Points on a hilly landscape, in no order, each with its height.
A climber steps from a point to the highest of its 2 nearest points, and stops where none of them is higher. Distance is the straight distance between rows; heights are no part of it.
<489> h=200: [113 143 121 128 159 145 136 121 164 114 139  58 118 102  57 180 132 138
  84  96 153 152 158 133 124  92]
<949> h=460: [128 122 139 105 115 127 102 170 135 136 125 143  89 143  85 150 135 145
 147 181 101 130 123 189 114 119]
<646> h=556: [ 86  58 183 130 130 130 120 161 101 128 126  89 113 180  87 179 140 158
 178 180  90  78 118 145  99 139]
<772> h=24: [119 126 140  89 108 155 124  93 122 150 110 154 180 150 143 188 147 146
 109 111 170  98 164 106 109 119]
<323> h=182: [154 169 104 138 129 109 123 146 135 149 124 164 131 117  89 142 157 148
  79 150 133 190 118 149 170 117]
<442> h=236: [199 150  95 156 147 114 148 156 174  90 109 135 132 131 145  84  98 141
 157 149 144 177  75 115 122 142]
<472> h=297: [116 132 140 136 140 144 151 106  85 121 123  88 122 103 137 123 142 131
  81 137 141 125 157 100 124 111]
<536> h=120: [128 106 136 124 134 125 124 146 124 111 118 110 140 132  63 249 154 135
  90 194 164 137 153 133 118 104]
<263> h=90: [145 107 128 112 120 155 106 121 111 120 116 171  97 113 114 158 140 113
 164 133 101 153 147 100 109 141]
<137> h=497: [123  93 176 112 111 140  95 184 143 132 118 108 107 165  56 195 149 155
 164 188 106 104  98 161 117 116]
<435> h=170: [171 177  71 156 121 112 113 152 134 142 155 179  99 104 112 107 140 122
 109 186 125 185 120 158 194 136]
<945> h=28: [ 68  89 158 121 105 169 139 122 123 112 109 150 180 161 143 204 128 128
 111  88 139  97 154 117 113 107]
<664> h=86: [115  87 191 108 152 159 119 108 129 113  91  79 106 129  94 168 176 124
 109 128  93 120 104 160 130  94]
<908> h=108: [182 124  78 126 143 133 107 122 142 135 127 169  92 110 132 126 154 110
 158 129 124 180 142  87 129 156]
<503> h=568: [138 180 135 162 164 146 161 112 147  96 127  98 127 113 146  68  45  81
 130 109  69 151  91 137 137 135]
<690> h=367: [ 82 117 115  68  99 125  70 119 105 149 174 130 115 123 121 147 151 129
 148  99 112 106 151 124 113 132]
<354> h=668: [140 130 102 136 102 140 159 130 116 128  81 131 166 131 137  70 125 129
 127 116 154 128 185 116 111 137]
<76> h=395: [142 111 155  98 125 132 111 122 120 145 124 126 183 152 109 250 148 147
 116 134 162  98 207 112  87 122]
<785> h=400: [132 135 128 159 112 136 132  82 140 113 161 154  88 104 178  96  77 128
 146  67  98  84  97 153  91 131]
<961> h=341: [174 125 139 118 121  85  92 117 156 164 143 204 124 148 175 106 152 140
 151 115 125  99 118 120 111 159]
<300> h=340: [138 140  90  93 158 102 120 146 153 124 158  92 101 103 118  97 108  80
 123 111 129 160  88 141 156 107]
<203> h=248: [113 161 127 119 140 124 108 140 126 138 151 106 101  78  83 129 152 105
  86 126 120 174 135 163 155 100]
<942> h=106: [120 127 130 137 143 109 136 169 127 117 135  88 113 106  44 186 139 126
 103 214 155 135 130 168 129  94]
<913> h=268: [138 160 149 138 152 109 141 159 127 131 143 114 109  98  94  83 105 107
  95 150  94 161 127 175 147 104]
<254> h=121: [ 99 109 146 117 128  83 118 175 135 142 151 112 108 146  72 216 177 156
 107 172 100 127 137 164 133  86]
<276> h=405: [117 169 110 130 182 110 169  81 139 150 146 123 154  78 146  70  76  82
 127 106 160 122 111 127 158 155]
<1018> h=207: [183 127 114 148 156 137 144 158 153  99 108  84 114 130 108 115 124 147
 119 145 128 168  89 113 127 121]
<181> h=349: [102 117 161 162 109 162 165 116  67 101 105  67 159 124 165 129 103 132
  89 138 151 103 143  94 121 103]
<800> h=455: [141  96 117 114 130  77 156  93 111 160 112 184 156 130 184 103 161 114
 120  84 155  86 151  95 151 130]
<441> h=269: [105 140  88  76 136 139 111  98 147 142 155  99 124 107 140 129 135 143
 151  94 148 116 101 134 102 125]
<156> h=557: [126 149 154 156 108 150 160  95 104 129 118 124 131 113 156  65  75 136
 112 104 108  91 103 146 136 120]
<608> h=564: [ 91 112 137 155 124  80 141 138  65 154 156 124 138  95 164  55 138  95
 118 125 178 101 170 115 160 157]
<522> h=54: [ 93 105 153 107 110 185 111 124 121  93  94 132 151 171 164 175 124 111
 132 116 133 137 172  88 111 130]
<371> h=469: [154 106 124  93 120 120  97 134 114 129 147 113 111 149 142  86 125 133
 161  92 128 141 114 102 124 152]
<633> h=531: [128 162  72 124 122 146 128 106 146 149 127  93 173 137 158  79 133 114
 142  92 170  91 152 143 107 135]
<1042> h=96: [102 121 117 161 164 119 165 175 135 110 122 135  90 100  60 174 118 140
 109 176 118 135 106 146 142  97]
<836> h=611: [107 177 113 141  89 158 150  86 114 129 107  73 177 142 153  61 103 126
 114 124 164  97 141 153 127 148]
<548> h=499: [152 132 121 124 137 166 146  99 117 126  99 141 145 113 157  90 161 102
 110  92 126 162 162  87 158 128]
<886> h=265: [161 182 100 168 152 100 145 137 188 134 104 145 146 128 119  81  90 135
 124 142 127 144  77 156 116 122]
<905> h=70: [151 111 127  84 123 136 115 103 123 136 136 183 137 141 153 202 132 119
 197 132  90 123 147 104  88 125]
<29> h=307: [187 140  97 102 117  99  93 127 197 145 124 214 127 141 144 117 121 140
 174 124 150 135  93 116 118 164]
<670> h=186: [121  94 142  92 129 169 111 106 148 111 133  91 129 144  78 176 148 190
 164 110 123 123 109 127 110 127]
<856> h=158: [151 160  83 147 131  73 140 136 119 146 146 149 121  98 119 106 152 134
 117 197 163 155 137 117 166 157]
<398> h=224: [152 120 132  96 126 147 100 105 153 134 137 107 108 129 116 128 139 194
 154  94 109 112  80 132  93 119]
<286> h=183: [135 127 151 137 133 144 143 157 129 100  89  91 110 140  87 130 121 145
 119 188 125 146 104 144 121 118]
<205> h=107: [103  97 177 124 157 108 132 137 148 134 107 114 101 116  71 198 168 144
  99 174  96 108  97 175 140  87]
<40> h=537: [138  90 139 150 131  67 162 140 111 141 132 172 157 132 169  49 126 102
 122  75 157 108 149 107 179 135]
<204> h=468: [174 145 131 177 102 134 157  59 103 131 147 130 111  92 192  62  83 107
 140  85 101  71 103 142 138 154]
<196> h=247: [112 136 115 112 139 136  96 137 190 138 153 166 136 140 155  83 107 158
 136  88 122 158  86 101 140 125]
<164> h=550: [149 126 121 155 123  96 130  91  99 157 155 169  94 113 222  64 161  98
 132 112 126 106 156 105 174 186]
<81> h=74: [ 95 121  79 105 129 146 105 149 141 103 134 127 109 116  97 187  93 130
 170 164 133 130  94 136 110 139]
<217> h=572: [169 143 136 156 127 130 170 106 111 124  86 173 146 123 155  40 129  98
 111 113 152 144 167 120 144 136]
<463> h=255: [130 111 134 150 140 131 148 146  87 100 131 120  87 128 147 144 138 111
 119 129  94 128 142 109 125 112]
<341> h=99: [ 81 109 155 133 104 195 120 145 146 100  96 103 119 150 112 123 112 140
 149 124 123 143 118 129 115 138]
<528> h=48: [141 105 140  72 117 127 107 103 139 131 113 156 153 155 149 181 140 128
 136 106 116 124 124 115 108 104]
<849> h=627: [156 108 117 164 124 108 160 109 103 115 144 147 120 101 197  59 128  91
 127  77 126 105 149  96 167 142]
<965> h=416: [ 80 150 152 161  84 141 121 119  68 129 131  80 154 131 162 160 103 139
  76 146 186 120 163 112 101 144]
<959> h=559: [131 136 118 106 117 133 113 152 124 151 103 126 130 140 120  84 129 134
 149 126 156 138 137 142 107 151]
<343> h=392: [164 135 111 132 151  95 113 155 130 120 123 108 117 128 161  63 118  88
 129 105 128 159 104 111 142 144]
<674> h=290: [172 177 128 164 129 105 126 167 170 126 111 141  99 128 101  69 105 131
 104 134  89 150 114 184 126 118]
<997> h=198: [141 166  92 114 121 151  98 171 168 143 110 166 152 159  90 160 146 159
 120 153 132 161 121 157 157 110]
<333> h=467: [125 102 180  96 103 140 121 131  98 147 121 131 161 164 113 211 161 137
 166 142 109 115 200 136  74 131]
<499> h=303: [136 109 101 113 145  96 135 168 153 114 144 118 112 144 131 132 130  89
 127  82  99 149 113 138 134  94]
<639> h=496: [ 75 165 126 141  91 138 119 104  82 149 128 106 172 145 188  94 115 137
  93 139 158  98 155 122 137 130]
<447> h=162: [107 104 162 167 120 109 169 156 111  98  69 134 116 141 113 114  97 122
 123 182 114 106  92 148 102 125]
<361> h=216: [132 152 107 109 129 131 110 153 195 135 126 192 148 153 113 121 121 157
 119 103 129 175  86 158 160 112]
<611> h=314: [141 161 104 166 132 136 128 126 141 130 117 165  87 127 119  89 128 119
 134 126  84 138 130 150 123 124]
<535> h=315: [112 119 101 105 110 122 100 140 140 132 168 123 122 146 165 138 127 129
 156  80 109  86 117 144 114 108]
<623> h=169: [123 101 156 119 143 122 125 136 161  94 148  63 136 125  56 231 156 143
  93 116 127 156 154 121 134  98]
<171> h=142: [127  74 187 114 136 113 103 167 144 117 129  82 133 161  54 252 158 149
 114 170 137 148 144 122 129 117]
<1041> h=549: [118  80 186 101 101 137 132 139  78 119 105 132 155 170 142 184 121 115
 146 143 120  85 161 114  83  99]
<761> h=353: [149 133 119  90 146 134 135  84 139 133 144 103 158 108 170  61 125  86
 137  67 154 125 120 114 176 153]
<488> h=225: [167 106 135 162 118 120 122 122  93 129 146 111  71 121 156 146 168 154
 125 126  63 116 119 116 105 105]
<727> h=350: [150 154 116 163  98 152 110  86 135 132 123 161  97 133 176  88 118 133
 142 106  90 112 125 153  97 148]
<130> h=484: [141 171 124 134 168 120 165 105 158 104 116 119 155  97 123  68  64 106
 118 119 130 167  72 118 159 137]
<956> h=141: [133 155  90 165 141  86 122 133 121 135 134 166 109 105 134  61 109 129
 150 173 159 153 103 106 155 185]
<473> h=472: [ 90 129 134 107 115  99 144 115  76 124 113 123 137 111 156  71 113  99
 116 160 189 102 154 111 124 148]
<827> h=295: [162 146 117 112 136 144 120  88 181 131 154 137 149 110 179  69  98 120
 128  62 124 138  74 122 143 136]
<531> h=671: [145 167 149 182 140 124 175  95 130 121 143 124 163 110 138  28  59 118
 126 108  90 121 114 146 150 151]
<429> h=418: [109 139 128  82 108 129  90 135 111 142 124 150  98 139 127 135 158 122
 122 126  88 124 145 166 116 132]
<977> h=163: [105 115 117 127 138 125 141 123 112 139 161 107 117 133 136 218 152 169
 129 139 114 107 123  93  94  95]
<560> h=227: [ 88 144 125 107 135 153 109 139 158 109 133  93 107  98  66 184 140 117
 113 132 127 163 122 171 154  76]
<183> h=389: [153 104 141 112 106  80 121  96 109 168 110 196 151 157 206  92 146 112
 155 118 159  72 134 109 128 178]
<292> h=122: [ 77  99 161 137 103 177 104 164 123 110 130 110 131 144  52 158 122 164
 136 148 142 135 158 124 114 159]
<316> h=542: [111 132 125 126 102 138 131 106  86 141 102 132 165 131 135 106 135 117
 118 138 202 100 183  92 102 165]
<766> h=670: [ 88  77 151 114 115 138 126 148  85 113 122 117 120 156 143 186 138 125
 164 172 114 104 111 113  89 131]
<678> h=494: [100 115 124 140 122  96 128 124  87 176 169 174 134 107 181  66 160 135
 127 104 130 118 166  94 171 155]
<784> h=85: [ 90 125 106 161 150 146 151 147 173 106 128 140 100 125  97 162  95 130
 152 179 116 148  64 139 135 127]
<432> h=139: [123 140 103 132 150  79 137 154 109 155 141 135 129 132 111 207 157 144
 111 171 132 117 134 135 113  94]
<15> h=194: [127 117 152 143 138 111 114 126  98 148 161 126 124 154 150 194 169 173
 146 116  62 105 130 127 105 118]
<492> h=78: [ 81  95 127 128 130 167 137 152 146  84  89 125 123 173 120 171 107  92
 155 147 130 137 136 110 116 124]
<743> h=150: [ 95  91 160 118 111 194 104 137 124 104 150  60 127 136  90 169 129 190
 136  92 152 120 150 119  91 137]
<525> h=348: [102 193 108 159 179 119 154  91 117 150 169 114 151  83 116  93 100 111
  80 119 140 151 113 125 180 115]
<882> h=124: [165 134  69 140 147  89 127 152 167 127 139 183 101 103 108  97 125 113
 149 142 139 155 119  90 141 177]
<345> h=421: [153 130 134 108 102 167 145  81 118 125 124  88 180 111 149  64 125  89
 107  63 132 125 156 109 156 115]

For each start below, name the point where the climber stops.
<772> -> <354>
<435> -> <354>
<945> -> <766>
<398> -> <766>
<254> -> <836>

Call two points neighbours if one is among the 2 nearest of the other. Go from one point of each pair to the other, from neighbour to neighbour, staying as high as possible. Name the lowest point that can't be avoided.
<354>, <836> -> <633>
<849>, <608> -> <678>
<849>, <836> -> <473>
